Points on a hilly landscape, in no order, each with its height.
A ball rolls from a point to the lowest of its 2 nearest points, and stops where none of them is lower. Distance is the straight distance between rows; heights are no part of it.
Q_131 h=560: [127 134  78 181 142 142 135 116 175 151 123 166 116 153 103 160  77 139
 110 148 214 106 114  93 122  94  90  99 127 140 155 107 123 158 166  96
 163 129 139 186  91 115 131 141  95 151 106 159 111 152 185 131 140 106
 128  99 157 153  96 112 138 131 145  79  87 178 129 130 155 156 106  94]
Q_689 h=232: [124 122 125 176 169 162 143 169 103 183 157 151  77  77 127 156 146  98
  76 122 116 123 112 139 158  76 119 112 121 199 163  91  59 122 174 100
 159 154 170 156  67 114 164 129 125  69 108 107  85  99 114 117 127 175
 121 146 139 136 135 106 135 163 160 116  81 128  82 124  85 144  30  95]
Q_755 h=551: [118 109 143 122 111 108 162 141 125  88  37 113 143  99 113 130 120 103
 132  96  89 147 124 109 157 154 108 102 134 155  68 145 128  46  91 150
 115 148 160  85 131  78 100  77 197 112 127  87 143 102 123 141 111  84
 118 134 111  88 110 183 134  74 118 128 124 127 157 106 122  97 165 169]
Q_644 h=615: [ 75 119 125 173 129 119 105 153  90 159 178 158 120 117 173 120 144 126
 117 161 123 118 119  96 127  84  94 154  79 112 182  88 119 184 196 135
 105 144 157 176 126 135 155 129 129  98 101 132  82 184 164  98 116 171
  74 106 144 124  85 121 117 100 113 100 110 140  70 108 127 147 101  70]
Q_951 h=501: [121 134 143 151 150 141 116 126 111 128 219 128  99 126 220 123 172  86
 112 135  84 183 126  83 144  81 179 173 109  85 163 112 123 163 146 105
 155 108 149 115 116 121  73 155 144 117 131 149 132 137 100 148 158 145
 115 170 103 121 173  77  81 169 119 141  98  81  58 120 136 156 175 131]
Q_491 h=423: [159 159 101  87  78 141 165 157 148  69  80  72 160 153 122 114 111 103
 158 100 115 133 126 111 117 142  94 108  99  98  66 136 165 122 110 104
 154 126 132 103 141 105  82  85 146 172 122 160 165 161 159 139 126  48
 163 107 112 131  68 152 157  67  89 105 112 157 160  94 184 128 188 141]
Q_462 h=266: [165 156 121  63  69 101 107 127 139 105 166  83 157 156  56  84 135 183
 182 143 153 111 157 169  42 131 130 132 152 128 141 148 146 159 130 141
  89  65  87 117 187 198 145  62  97 160 130 135 162 128 128 103 128  89
 194  84 137 118 139 142 152 130 107 144 195 123 133 148 151 142 134 117]
Q_916 h=237: [122 141 121 120 150 121 109 117 135 191 160 153 149 121  51 147 109 199
 120 147 181  94 152 169  83 157 139 120 167 166 161 118 126 125 158 138
 106 124  83 170 124 171 200 157  75 115 124  90  74  77 141 106 112 150
 144  99 166 153 130 123 177 155 175 152 134 108 116 165  89 143  46  99]
Q_363 h=318: [112 134 154  83 125  65 138  91 115 139 100  93 170 104  90 153 125 200
 142 162 100 119 177 179 127 167 152 133 147 158  83 143 122  93 109 134
  75 133  73  79 132 126 187 125 113 113  89  79 118 111 103 142  95 125
 110  93 166 111 102 146 184 105 142 183 139 102 152 168  83 109  99 109]
Q_666 h=487: [125 117 136 118 138 167 179 113 161 139  40 163 114 142  76 159 128 154
 142 129 151 125 129 158 129 159 107  98 155 137  57 167 162  80 101 145
 115 137  99 105 135 101 121 144 134 139 144 119 148  99 110 148  91 118
 145 150 134 110 113 157 137 124 149 156 141 127 172 141 129  89 122 159]
Q_628 h=202: [130 125  71 156 166 107 131 137 151  88  94 159 141 124 155 148  89 105
 134 112 155 132  97  82 156 159  93  89 116 108 131  96 147 134 131 114
 179 138 161 157  98  83  66 192 122 138 115 169 120 158 185 162 146  74
 118 111 122 153  95 117 146 110 114  66  60 191 142 104 198 125 175 112]
Q_296 h=495: [ 76 117 123 137 118  90 118  98  87 135 127 118 152 116 154 117 113 177
 118 142  86 123 125 115 131 139 131 149  82 136 146 121 158 130 151 142
  69 153 126 139 130 116 143 135 135 127  90  90  97 150 135 119 104 152
  51 105 154 127  81 156 142  72 101 113 114 154 124 114 124 110 119 107]
Q_91 h=635: [ 92 121 134 185 136 136 118 172  85 164 194 149  99 103 198 117 165  85
 104 149 103 147 117  95 141  65 117 144  97  99 165  79  92 170 209 128
 135 107 173 152 112 137 127 115 144  78 112 138 102 170 128 120 145 166
  82 133 120 108 103 103 101 129 107 117 103  97  38 102 112 160 116  79]
Q_184 h=169: [136 105 112 133  94 133 140 158 165 110 120  71 149 127 115 175  69  52
 120 130 161 110 157  69 167 123 125 111 160 149 122 110 115 148 109  82
 194  84 125 134  73 108 132 112 132 124 120 158 143 166 153 134 140  97
 147  79  86 159 130 112 151 125 111  79 124 129 133 137 140 183 183 148]
Q_376 h=168: [124 140 124 172 163 164 109 172  75 189 185 157 105  83 119 143 163  93
  82 139 129 129 132 142 138  74 111 123 122 165 174  80  62 142 195 104
 157 128 165 175  98 150 189 122 123  66 119 128  73 127 116  91 119 191
 133 123 129 129 121  97 137 170 163 118 109 110  52 131  73 149  31  65]
Q_867 h=15: [131 128 150 156 173 175 111 168  94 157 207 106 114 103 176 168 171  46
  85 145 131 153 167 112 164  82 139 115 156 137 163  75  60 163 174  88
 204  73 154 146  80 145 139 143 119  67 130 137  94 135 110 100 154 166
 121 122  96 133 166  79 117 214 132 134 112  74  42 146  92 174  97  98]
Q_775 h=465: [ 90 147 126 103 108  80 121  78 104 117 133  95 187 135 151 120 109 214
 117 158  99 131 140 134 114 151 141 134  87 126 138 136 179 134 133 130
  54 141 104 124 139 127 142 133 113 142  84  95 107 161 134 120  99 142
  72 104 180 126  69 152 158  81 101 153 136 157 159 133 124  95 120 100]
Q_286 h=299: [144 121 118 158 199 165  86 110 126 142 136 201  93 172 167 105 138 188
 115 136 119 105  94 120 185 115 144 136 120 109 171 134 119 112 129 126
  94 176 131 171 121 118 135 197 136 116 152 127 107 112 134 123  81 190
 119 189 160 155 120  93  66 172 149 138 113 157 131 135 128  99  80 127]
Q_716 h=56: [122 140 172  63 120  91 118  75  95 129 146 118 133 121 148  93 176 171
 152 129  55 130 137 170 118 126 173 185 116 124 109 185 144 102  89 147
  73 166 102  73 165 138 150 120 142 143 123  92 144 109  78 126 111 151
 112 139 137 108 156 134 128 113 146 181 165 102 150 155  85  79 119 127]
Q_664 h=475: [131 138 149 130 120 135 118 118 123 126 208 113 107 133 178 116 161  83
 121 132 114 168 136 106 115  96 164 173 121  91 154 124 116 168 129 129
 149  97 132 118 128 144 104 126 126 136 127 158 147 148 105 137 166 142
 129 162 105 126 173  89  93 155 129 141 135  93  90 119 123 167 160 143]
Q_896 h=264: [132 121 116 126 151 130 133  99 119  97 100 153 114 125 157  80 139 130
 126 107  86 140  86 132 145 156 136 144 108  92 113 171 166 121  88 135
 111 161 149 107 154 127  71 146 159 146 143 129 151 125 107 150 118 143
 115 182 123 117 144 140  75  95 128 124 122 132 156 110 142  70 165 158]
Q_824 h=605: [158 137 156  93  58  83 152 158 147 117  70  48 159 134  57 149  97 136
 159 132 119 103 170 117 123 118 115 127 148 160  64 148 101  82 132 120
 124 113 104  88 143 117 154  28 148 114 107 111 156 119 135 119  91  70
 142  68 135 100  78 169 195  86 105 151 143 130 164 134 118 144 116 134]
Q_414 h=114: [160 108 109 134 207 164 129 116 148 117  97 185 110 141 153 130 128 110
 134 118 112 144  76 145 198 185 153 100 154  92 107 141 158 124  72 123
 138 148 128 115 128 122  73 207 143 140 174 148 139 116  87 163 115 152
 153 208 134 130 171 107  83 172 162 143 102 142 158 120 162  77 174 173]
Q_722 h=319: [150 153 117  81  86 123 123 119 138 123 130  98 158 165  61 111 120 198
 171 146 162 105 159 183  57 143 140 125 136 130 125 150 157 136 123 133
  78  83  77 119 176 172 140 104 102 165 121 130 152 128 136 110 101  98
 168  86 152 117 115 139 147 119 113 147 188 127 147 150 145 122 124 122]
Q_884 h=578: [111 130  85 198 145 127 128 144 155 151 137 174  99 120 116 154 100 136
 100 149 171 107  97  78 133  69  82 105 105 159 169 111 107 156 177  97
 155 163 170 183  73 106 143 126 116 131  96 132  73 141 191 130 119 117
 104 109 156 144 102 113 137 120 139  72  57 182 108 121 130 151  83  86]
Q_592 h=174: [153 149 132  90  79 115 108 114 137 116 197  96 139 146 100  86 145 134
 146 139 151 134 150 147  53 113 131 152 130 100 166 139 134 177 130 138
 115  79 104 126 174 191 135  83 107 160 131 155 163 155 123 116 165 113
 173 115 109 118 157 119 120 134 122 145 181 118 119 127 139 164 144 127]
Q_135 h=379: [139 152 121  91 106 135 135  94 131 120 117 123 146 165 115 107 131 198
 150 140 135 109 142 177  87 146 145 143 111 111 114 173 184 131 112 124
  72 129  92 115 167 145 114 131 121 168 114 130 156 143 123 120  90 137
 139 122 155 117 110 140 122  97 119 144 175 145 169 140 141  86 128 136]
Q_598 h=460: [108  94 120 177 163 105 145 138 100 112  74 161 101  88 134 118 115 113
  98  96 100 145  84 105 181 148 110 112 125 173 127 110 112  73 113 143
 123 155 168 132 105  74  96 152 176  92 131  89 118  99 128 158 129 120
  86 154 136 104 124 166  97 101 118  99  93 144 127 118 136  99 137 167]
Q_857 h=181: [111 146 111 147 142 115 101 140 111 201 173 144 150 102  52 150 118 165
 107 154 179 108 147 146  96 135 121 132 142 159 184 108 106 150 170 134
 120 119 116 186 119 171 207 125  87 102 107 104  63 104 142  90 106 163
 138  84 159 140 116 127 173 143 175 120 127 111  97 147  90 149  47  76]
Q_511 h=160: [130 141 174  55 113  80 113 100 102 124 140 113 132 122 125 110 173 165
 169 131  81 124 161 184 105 133 171 178 136 133 108 162 108 101 103 155
  80 152  90  64 164 156 179 114 113 124 130  98 131  98  81 122 126 138
 128 123 131 106 165 127 154 135 148 178 177  87 143 154  79 112  96 121]
Q_244 h=486: [103 106 105 177 133  94 140 129 110  99  66 151 124  98 130 116  96 137
 107 102 118 136  93  92 154 146  94 111  97 163 129 106 132  86 137 145
 128 159 166 149 122  80 103 143 166 110 113  99 111 122 166 147 128 103
  70 119 129 118  87 176 121  65  99  83  87 162 127 109 156 119 148 132]
Q_393 h=508: [101 119 114 149 105  97 126 127  99  83  63 135 150 101 139 114  96 151
 122 103 107 122 110 101 130 164  99 120  82 146 113 119 162  92 149 141
 119 162 148 146 139  85 101 127 170 138 108 100 107 138 167 130 128  86
  67 102 129 118  60 194 139  42  74  85 102 167 149 102 170 107 162 119]
Q_650 h=519: [123 121 139 110 123 143 192 128 158 105  12 130 137 113  78 164 130 127
 143 117 113 140 135 131 140 160  88  89 155 138  35 169 154  52  87 148
 124 139 127  87 140  84 104 102 173 135 134 112 142  99 109 148  82  85
 161 153 120  78 108 175 144  97 134 156 126 123 174 124 140  86 138 165]
Q_199 h=469: [147 158 103 114  59 139 144 145 153 101  86  88 156 162 109 128  88 138
 155 113 148 114 138 131  88 134 100 127 101 108  99 117 166 151 141  99
 138 105 112 142 139 119 111  98 106 169 113 166 156 174 160 124 138  65
 143  72 138 146  45 145 150  75  75 103 133 171 154 111 194 147 152  99]
Q_731 h=296: [123 132 106 158 111 133  93 137 147 148 169 121 146 137  99 132 104 116
 124 150 205  98 142 124  91 123 103 114 142 103 184  90 119 201 157 122
 144  58 129 185 134 190 151 104  81 142 128 178 119 176 165 100 171 127
 157  80 128 133 116 121 123 159 127  93 157 126  94 123 137 186 132  71]
Q_506 h=224: [126  98 138 154 151 146 142 157 135 145 146  93 111 115 152 174 120  47
  99 129 147 132 149  99 175 110 140 112 162 165 148  98  77 149 117 100
 187  97 137 134  59 101 131 146 125  93 133 136 126 132 122 124 154 142
 128 117 105 147 177  97 133 179 134 102 112 112 109 131 106 164 139 148]
Q_440 h=436: [127 139 157 128  99 132 101 137 131 133 225  91 126 121 152 133 151  67
 120 143 143 156 161  98 102 104 158 153 143  94 163 109  94 174 137 130
 163  64 126 134 118 171 136 104 109 126 122 155 132 159 122 122 169 129
 142 125  86 126 181  94 112 172 115 130 155  83  81 130 114 192 153 124]
Q_508 h=321: [146 139  97 103 121 128 149 104 126  83  97 127 139 136 148  77 139 117
 139 110  96 137 104 135 105 143 118 139  87  87  93 170 181 135 104 123
 123 156 145  95 172 124  65 123 144 170 131 144 168 147 131 145 126 112
 133 155 114 118 126 140 108  72 109 114 121 143 159 109 155  83 178 143]
Q_271 h=328: [134 114 115 177 197 163 114 133 120 163 144 198  87 140 144 119 136 163
  92 132 122 104 102 125 177  92 128 121 132 161 173 124  96 108 148 120
 117 175 139 169  99 102 152 187 125 109 142 117  91 104 128 131  95 178
 116 174 154 148 127  98  98 171 157 127  87 161 111 137 113 109  56 118]
Q_518 h=327: [122 115 143 118 137 101 127 103  99  86  86 143 129  90 157  74 153 100
 130  91  46 159  88 125 152 137 137 131 103 127  87 168 149  80  91 154
 116 171 162  76 163 120  69  95 194 138 149  92 155 101  96 147 131 115
 112 169 110 100 165 169  83  89 129 136 125 111 150 118 124  66 175 168]
Q_157 h=416: [160 137 146  85 135 163 144 113 154 120  96 149 114 162 112 126 150 144
 161 121 138 123 128 203 110 148 158 114 142 102  80 172 149 109  72 149
 112 144  94  82 168 155 119 129 119 175 169 151 171 111  93 126 128 143
 182 173 129 115 165 120 116 162 164 177 174 110 166 142 122  97 141 168]
Q_175 h=344: [147 126 132 124 127 149 129 133 158 157 109 131 116 137  53 149 113 160
 134 114 198  98 148 194  82 156 139  95 182 154 108 126 118 121 120 156
 117  96  83 133 140 164 170 138  91 137 161 121 137  77 130 122 147 127
 174 112 126 131 141 123 159 168 158 155 164 100 138 157 102 147 101 134]
Q_678 h=369: [153 125 164  88 140 168 138 124 146 116 111 132 110 148 145 146 148 100
 151 114 132 145 126 182 143 141 159 114 152 111  84 146 123 119  64 144
 145 143 103  75 140 141 128 145 118 157 180 145 160 101  84 133 158 144
 166 181 111 129 188 116 121 187 164 169 166 100 157 130 117 127 149 182]
Q_515 h=395: [113 106 148 139 173 144 138 116 114 153  89 177  95 121 136 136 142 164
 110 116  85 108 105 147 175 157 145 134 137 148 112 160 130  80  90 145
  87 177 123 120 123  96 139 190 144 108 152  88 113  76  91 148 103 169
 101 178 147 133 131 149 102 140 155 150 121 127 149 147 116  81  87 145]
Q_152 h=382: [158 123 142 103  98 138 126 149 177 144 109  92 133 142  38 157 100 143
 144 111 196 104 157 180  71 160 126  78 196 161  95 118 116 118 118 149
 132  80  92 124 137 174 173  95  86 131 168 122 143  72 140 120 159  97
 196  92 104 136 149 131 183 182 139 154 165  98 139 169 107 162 109 141]
Q_548 h=371: [157 153 107  77  96 136 166 127 140  89  82  99 156 145 118 100 135 119
 154 118 108 140 124 138 111 126 110 118 105 106  65 166 165 115  92 120
 127 139 134  82 167 120  85  81 154 179 129 153 179 144 127 143 104  89
 163 139 115 107 117 150 133  84 119 126 134 146 168 107 151  93 178 157]
Q_59 h=58: [117 123 100 157 144 129 112 116 135 122 139 156 113 145 185 109 123 140
 140 134 150 118 101 108 123 122 112 142  90  78 167 107 142 176 149 124
 120 135 144 158 124 120 101 165 113 145 113 174 125 173 163 126 150 144
 109 136 134 147 114 100  94 114 107  97 107 166 121  91 172 124 145  92]
Q_214 h=345: [173 143 177  30  64 116 110 145 151 108 173  75 169 142  99  99 154 103
 170 116 141 153 149 133  91 109 140 108 152 125 110 137 106 117 114 141
 159 109 111  72 159 171 144  62  99 155 142 152 173  97 114 122 155 101
 197 130  86 129 206 111 157 175 135 173 196 115 148 152 112 155 145 173]
Q_437 h=428: [112 161 119  96 106 116 137  79 126 110 105 111 182 149 133 124 113 224
 131 157 110 128 145 150 113 161 130 121  99 117 101 169 206 109 122 120
  62 138  97 119 147 120 114 147 122 161  97 103 130 146 128 127  71 126
  99 117 171 122  74 158 147  81  97 156 148 156 188 145 131  63 129 121]
Q_36 h=263: [129 130  91 165 114 120 155 139 163  97  69 133 146 122 116 147  75 109
 117 106 160 125 109  79 140 148  73 105 116 137 113  98 148 117 139 107
 172 135 155 161  91  77  94 141 127 137 116 154 126 149 187 142 151  59
 109  99 127 154  53 147 157  74  91  73  69 183 136 102 188 147 157 104]
Q_649 h=268: [159 142 164  70  75 103 129 113 134 117 178  99 136 137 116  82 167 105
 154 124 119 161 145 131  82  87 142 164 123 106 127 155 117 138 111 147
 136 116 127  87 168 156 134  70 119 157 124 141 181 134 107 127 153 114
 158 140 108 115 174 118 125 135 130 169 174 118 130 132 109 146 151 158]
Q_668 h=301: [133 124 144 128 149 145 137 127 145 180 108 151 104 131  75 157 121 172
 121 122 173  94 145 188 101 154 137 119 163 168 115 131 116 103 119 147
 109 141  75 132 133 141 184 170  96 119 149  98 117  76 114 122 131 141
 143 127 140 139 141 128 159 160 172 154 154 103 146 157  92 137  71 127]
Q_660 h=241: [106 139 144 120 107 103 117  85  96 129 199 135 114 130 173  82 171 143
 124 142  86 127 127 120  82 101 148 207  83  93 170 142 159 169 158 141
  87 139 127 135 167 147 122 131 135 133 110 123 132 164 116 122 130 159
  95 148 135 114 123 123  96  94 114 143 154 117  99 111 124 130 133 107]
Q_336 h=536: [115 152  94 133 113 140 135 110 131  87  56 159 162 152 136 118  98 167
 133 125 135 127 103 119 107 170  99 122  94 108  96 144 191 106 138 124
 122 155 130 149 143  93  88 162 124 159 113 124 117 138 171 138  94  87
  99 117 139 139  55 171 133  59  72  92 100 187 173 113 195  85 141 115]
Q_917 h=516: [ 70 106 124 159 139  99 112 112  70 128 143 138 120 103 183  93 131 155
 116 124  68 128 103  96 142 125 126 151  70 131 164 112 141 118 170 153
  84 159 147 144 130 107 133 140 160 112 106  93  92 140 136 125 116 165
  45 120 137 118 101 155 114  81  97 102 104 143  99 106 129 105 129 110]
Q_921 h=197: [150 119 113 142 177 152 121 100 130 122 123 166 103 155 169 101 134 135
 134 117 110 132  83 135 165 151 157 138 127  84 131 152 147 133  93 131
 118 154 138 126 135 126  77 184 143 141 156 148 146 127 105 148 125 162
 134 192 137 134 156 106  66 146 138 137 118 144 143 110 145  84 152 148]
Q_420 h=100: [120 139 118 160 153 141  99 169  85 197 194 149 135  92  97 141 161 116
 102 142 161 115 142 141 114 107 116 133 135 143 182  85  82 167 186 127
 135 114 149 190 123 177 201 116 110  77 123 124  68 124 127  84 114 185
 139  99 138 127 122 112 147 157 164 118 134  95  63 135  82 151  42  59]
Q_554 h=352: [128 133 120 163 122 134  94 162 132 164 204  99 155 100 108 146 130  70
 105 151 179 115 156 110 112 120 103 112 162 104 180  85  86 205 166 126
 173  49 155 188 111 193 167  80  91  91 134 154  95 164 146  99 161 145
 153  90 102 127 145 118 130 184 135 103 146  75  68 136  96 197 115  74]
Q_746 h=419: [161 135 158  75  77 117 123 172 165 115 108  61 159 147  43 151 103 126
 162 111 175 111 168 162  93 148 124  83 191 151  87 120  93 110 108 149
 146  87  99 100 142 164 173  50 100 127 157 123 163  87 131 119 150  89
 199  83 100 129 154 136 187 170 136 157 169 107 147 161 117 163 116 155]
Q_699 h=297: [143 117 157  83 141 152 133 134 133 102 127 131 115 132 177 132 151  55
 147 119  93 184 128 127 178 134 163 139 146 118  97 148 130 124  73 123
 170 141 125  65 119 112  86 145 144 145 167 142 153 100  83 142 145 126
 141 179 100 145 213 106 110 171 142 146 128 100 144 123 119 119 187 202]
Q_33 h=253: [127 127 161  75 112  65 121 117  98 138 113  94 150 101  90 144 143 159
 156 141 106 113 181 173 113 153 158 158 152 157 105 127  87 102 114 155
  96 130  85  77 139 146 216  97 105  87 113  78 107  97  95 128 117 129
 129  82 140 111 139 130 188 124 141 158 156  84 145 160  77 136  82 105]
Q_590 h=504: [139 149  95 142  89 155 162 128 168 133  83 114 138 162  67 151  69 143
 136 129 195 117 144 129 107 128  95 108 135 136  97 124 154 130 136 104
 147  94 106 151 128 120 123 121 109 160 117 155 162 149 160 136 124  82
 142  87 139 143  60 141 147 107 110 107 128 164 152 131 160 146 129 123]
Q_915 h=156: [108 125 157  97 121  89 117  65  86 123 149 127 124 112 168  78 167 158
 136 122  37 138 120 138 133 122 164 184  95 126 117 179 160 110 110 146
  70 165 129  95 164 128 122 117 162 136 125  84 143 114  82 130 109 156
  83 151 133 113 143 147 107  97 131 163 140 109 131 141  95  74 137 129]
Q_856 h=242: [118 145 112 132  91 127  96 129 143 132 162 128 147 147 125 120 113 151
 138 158 184  95 141 139  63 124  99 145 115  89 181 101 150 206 163 125
 117  87 111 187 156 180 138 112  83 154 120 178 123 192 169  94 160 112
 149  79 146 135  93 125 122 119  99  97 164 146 118 114 173 172 128  72]
Q_961 h=258: [143 131 119 145 177 154 103  95 125 134 134 184 102 171 170  93 134 184
 129 129 124 109  89 129 156 142 150 151 115  85 161 151 151 130 120 132
  87 165 124 156 132 135 109 191 139 136 141 137 132 126 129 125  95 182
 117 184 155 144 126 110  66 146 139 129 135 150 147 117 138  90 114 135]
Q_235 h=399: [153 125 181  62  60 106 113 170 154 109 127  57 159 140  89 141 121  90
 160 112 142 131 162 131 116 117 135  99 167 140  96 127  78 102  98 145
 159 117 117  78 136 147 160  49 111 124 130 133 168 106 112 124 148 103
 179 103  89 128 173 127 172 153 131 160 176 111 155 144 108 154 125 172]
Q_663 h=135: [122 116 171 139 165 159 129 162 109 145 172  84  97 114 181 179 157  37
  93 123 119 149 159 122 169 102 145 125 158 158 146  84  56 134 136 104
 194 103 143 124  83 115 142 147 123  71 141 122 113 108 101 111 165 156
 117 129  98 158 189  92 128 199 134 137 113  80  84 142  94 171  99 143]
Q_372 h=468: [121 112 124 157 177 144 115 146 101 117 181 123  98 117 218 132 160  72
 118 127  76 184 117  75 195 105 172 151 128 106 160 102 119 139 135 100
 169 106 159 109  97  98  53 185 169  96 143 145 117 121  95 147 144 130
 102 153  94 133 195  75  91 170 111 120  72  92  84 119 145 133 190 156]
Q_520 h=581: [136 118 153  94  70  84 161 149 139 105  59  67 151 122  93 136 116 119
 159 119  93 120 153 108 143 120 116 124 128 156  60 157 114  61 111 142
 103 139 139  77 137  94 129  38 181 114 116  97 153 111 119 128  93  75
 129  91 128  90  95 174 178  74 110 145 133 132 163 112 111 117 140 152]
Q_42 h=262: [129 118 103 145  80 114 155 164 168  94  88  69 158 127 116 161  66  74
 121 106 145 111 137  71 159 132  92 112 131 137 114  99 133 136 125  88
 181 103 141 143  84  97 118  95 135 131 112 158 142 172 172 139 156  68
 131  78 100 161  65 136 157  82  90  85 104 152 133 111 166 175 177 119]
Q_169 h=353: [120 113 148 138 146 139 138 120 116 167 108 148 102 129 116 138 132 157
 123 125 123 113 129 161 134 142 145 147 143 145 129 140 111 103 109 149
  98 149 108 123 129 119 158 160 126 112 134 103 129 102 101 126 122 165
 110 140 141 131 124 133 124 137 149 138 142 126 138 135  99 116  87 135]
Q_218 h=134: [115 115  81 177 166 103 109 135 131 104 117 170 120 138 188 124 121 134
 128 124 149 123  89  87 139 126  93 115  94  93 162  99 133 152 152 119
 146 155 167 168 102  92  95 171 118 138 117 164 106 172 190 136 154 117
  99 125 133 150  98 105 112 109 105  77  69 190 117  96 184 121 147  94]
Q_11 h=284: [129 128 122 164 185 173 131 149 128 186 153 183  78 100 112 158 133 151
  93 127 130 104 112 151 145  87 131 115 130 195 166 113  76 105 165 110
 143 181 133 165  82 115 172 164 112 102 127  93  71  80 124 120 105 165
 129 162 152 147 138 107 139 173 177 127  91 136 112 135  85 131  20 105]
Q_938 h=211: [135  97 141 124 188 156 141 141 126 102  84 153  95 115 161 148 145  71
 123 105  87 163  91 133 204 171 147 108 158 128  95 132 130 108  56 124
 151 154 138  80 113  95  87 181 152 113 188 124 131  89  70 153 140 132
 134 199 117 133 191 128  90 181 157 149 106 107 150 121 146  95 168 190]
Q_328 h=596: [ 95 131 102 175 154 129 109 132 121 156 157 180 119 145 137 133 115 169
 103 161 157 104 119  95 125  81  95 129  96 141 180 113 121 161 175 111
 105 162 147 180 107 123 169 147 110 125 100 121  68 156 177 107  94 169
  94 114 161 143  91 116 127 121 143  95  86 174 106 132 128 129  73  93]
Q_563 h=432: [110 105 126 153 155 113 122 143 100  90 139 123 110 101 194 111 135  59
 119 110  71 182 101  78 185 125 151 135 124 122 139 105 119 114 114 127
 163 125 163  99 102  91  59 147 177  97 135 129 134 122 113 160 162 113
  96 154 100 130 184 115  95 118 107 110  88 106 103 106 140 127 203 184]
Q_13 h=243: [103 135 144 127 118  96 117  66  86 125 188 140 104 115 191  64 175 138
 113 122  38 146 109 106  99  98 154 210  72  94 150 161 166 139 152 147
  91 153 141 121 172 126 110 121 158 132 123  93 135 134  93 134 129 166
  75 163 123 108 133 132  84  94 116 152 135 106  87 128 116 112 148 124]
Q_189 h=456: [139 134 144 101 141 183 156 104 167 140  60 171 116 156  85 153 136 174
 152 136 153 108 125 201 109 164 137  94 149 117  61 177 170  87  93 152
 102 131  74 101 158 134 128 157 119 157 155 133 149 101 106 130  88 139
 165 160 142 114 126 135 121 146 161 181 167 111 174 156 133  88 126 160]
Q_367 h=157: [116 136 119 130 107 120 118 112 120 126 165 138 124 150 157 105 131 148
 139 144 140 111 121 134  75 121 122 175  91  86 176 132 158 189 152 132
  99 128 119 155 155 144 122 135 109 151 106 157 136 184 146 112 141 140
 115 121 138 129 111 118 100 100  98 115 153 148 128 100 155 140 133  96]
Q_102 h=245: [138 109 124 154 101 127 144 160 161 141 129  72 138 115  98 182  77  57
  97 126 173 114 154  87 154 122 115  99 161 168 144  95  91 153 122  91
 190  88 137 156  65 119 151  93 122 109 114 147 133 149 147 124 155 122
 149  87  99 150 135 119 154 139 136  90 124 121 121 138 112 189 140 132]
Q_87 h=534: [144 132  93 157 139 168 147 102 172 153 103 159 118 163  85 151  82 146
 128 138 218 112 118 138 112 125 114  93 158 134 119 121 140 132 135 116
 142 102 107 158 117 124 123 157 102 163 126 155 146 133 156 139 131 116
 154 122 151 145 103 118 137 142 143 114 128 163 151 136 143 136 125 135]
Q_105 h=434: [123  97 115 175 175 132 144 132 129 133  78 183  90 116 120 131 120 132
  98 113 121 138  80 113 181 146 112 104 141 156 125 136 117  81 111 132
 121 161 147 133 104  81 105 183 147 108 138 104 113  89 122 161 117 136
 110 179 147 121 123 150  94 125 145 116  91 158 144 123 135  90 117 159]
Q_500 h=396: [134 131 144 142 126 151  84 156 127 142 235  90 145 117 149 152 151  61
 115 158 161 138 171  88 115 111 150 126 162  92 176  95  87 194 155 121
 186  41 134 160 105 192 142 109  97 109 144 154  99 156 137 104 159 135
 150 102  82 130 181  99 114 201 123 114 156  65  59 136 103 199 148  95]
Q_648 h=384: [124 110 131 106 115 102 136 133 113  73 105 111 135 100 162  97 132  61
 135 100  74 186 109  93 162 133 135 126 117 122  95 133 136  96  92 136
 161 145 168  78 130  99  65  93 180 127 137 121 158 123 117 150 146  98
 121 163  97 121 173 139 106  92 112 123 109 118 140 101 128 113 207 195]

Call two points neighbours if one is among the 2 nearest of the other. Go from one point of each pair to the other, from neighbour to neighbour, staying as low as possible. Name the highest point that can't be avoided.
Q_867, Q_592: Q_951
Q_867, Q_184: Q_102
Q_420, Q_414: Q_271
Q_414, Q_592: Q_746
Q_59, Q_716: Q_13
Q_716, Q_184: Q_36
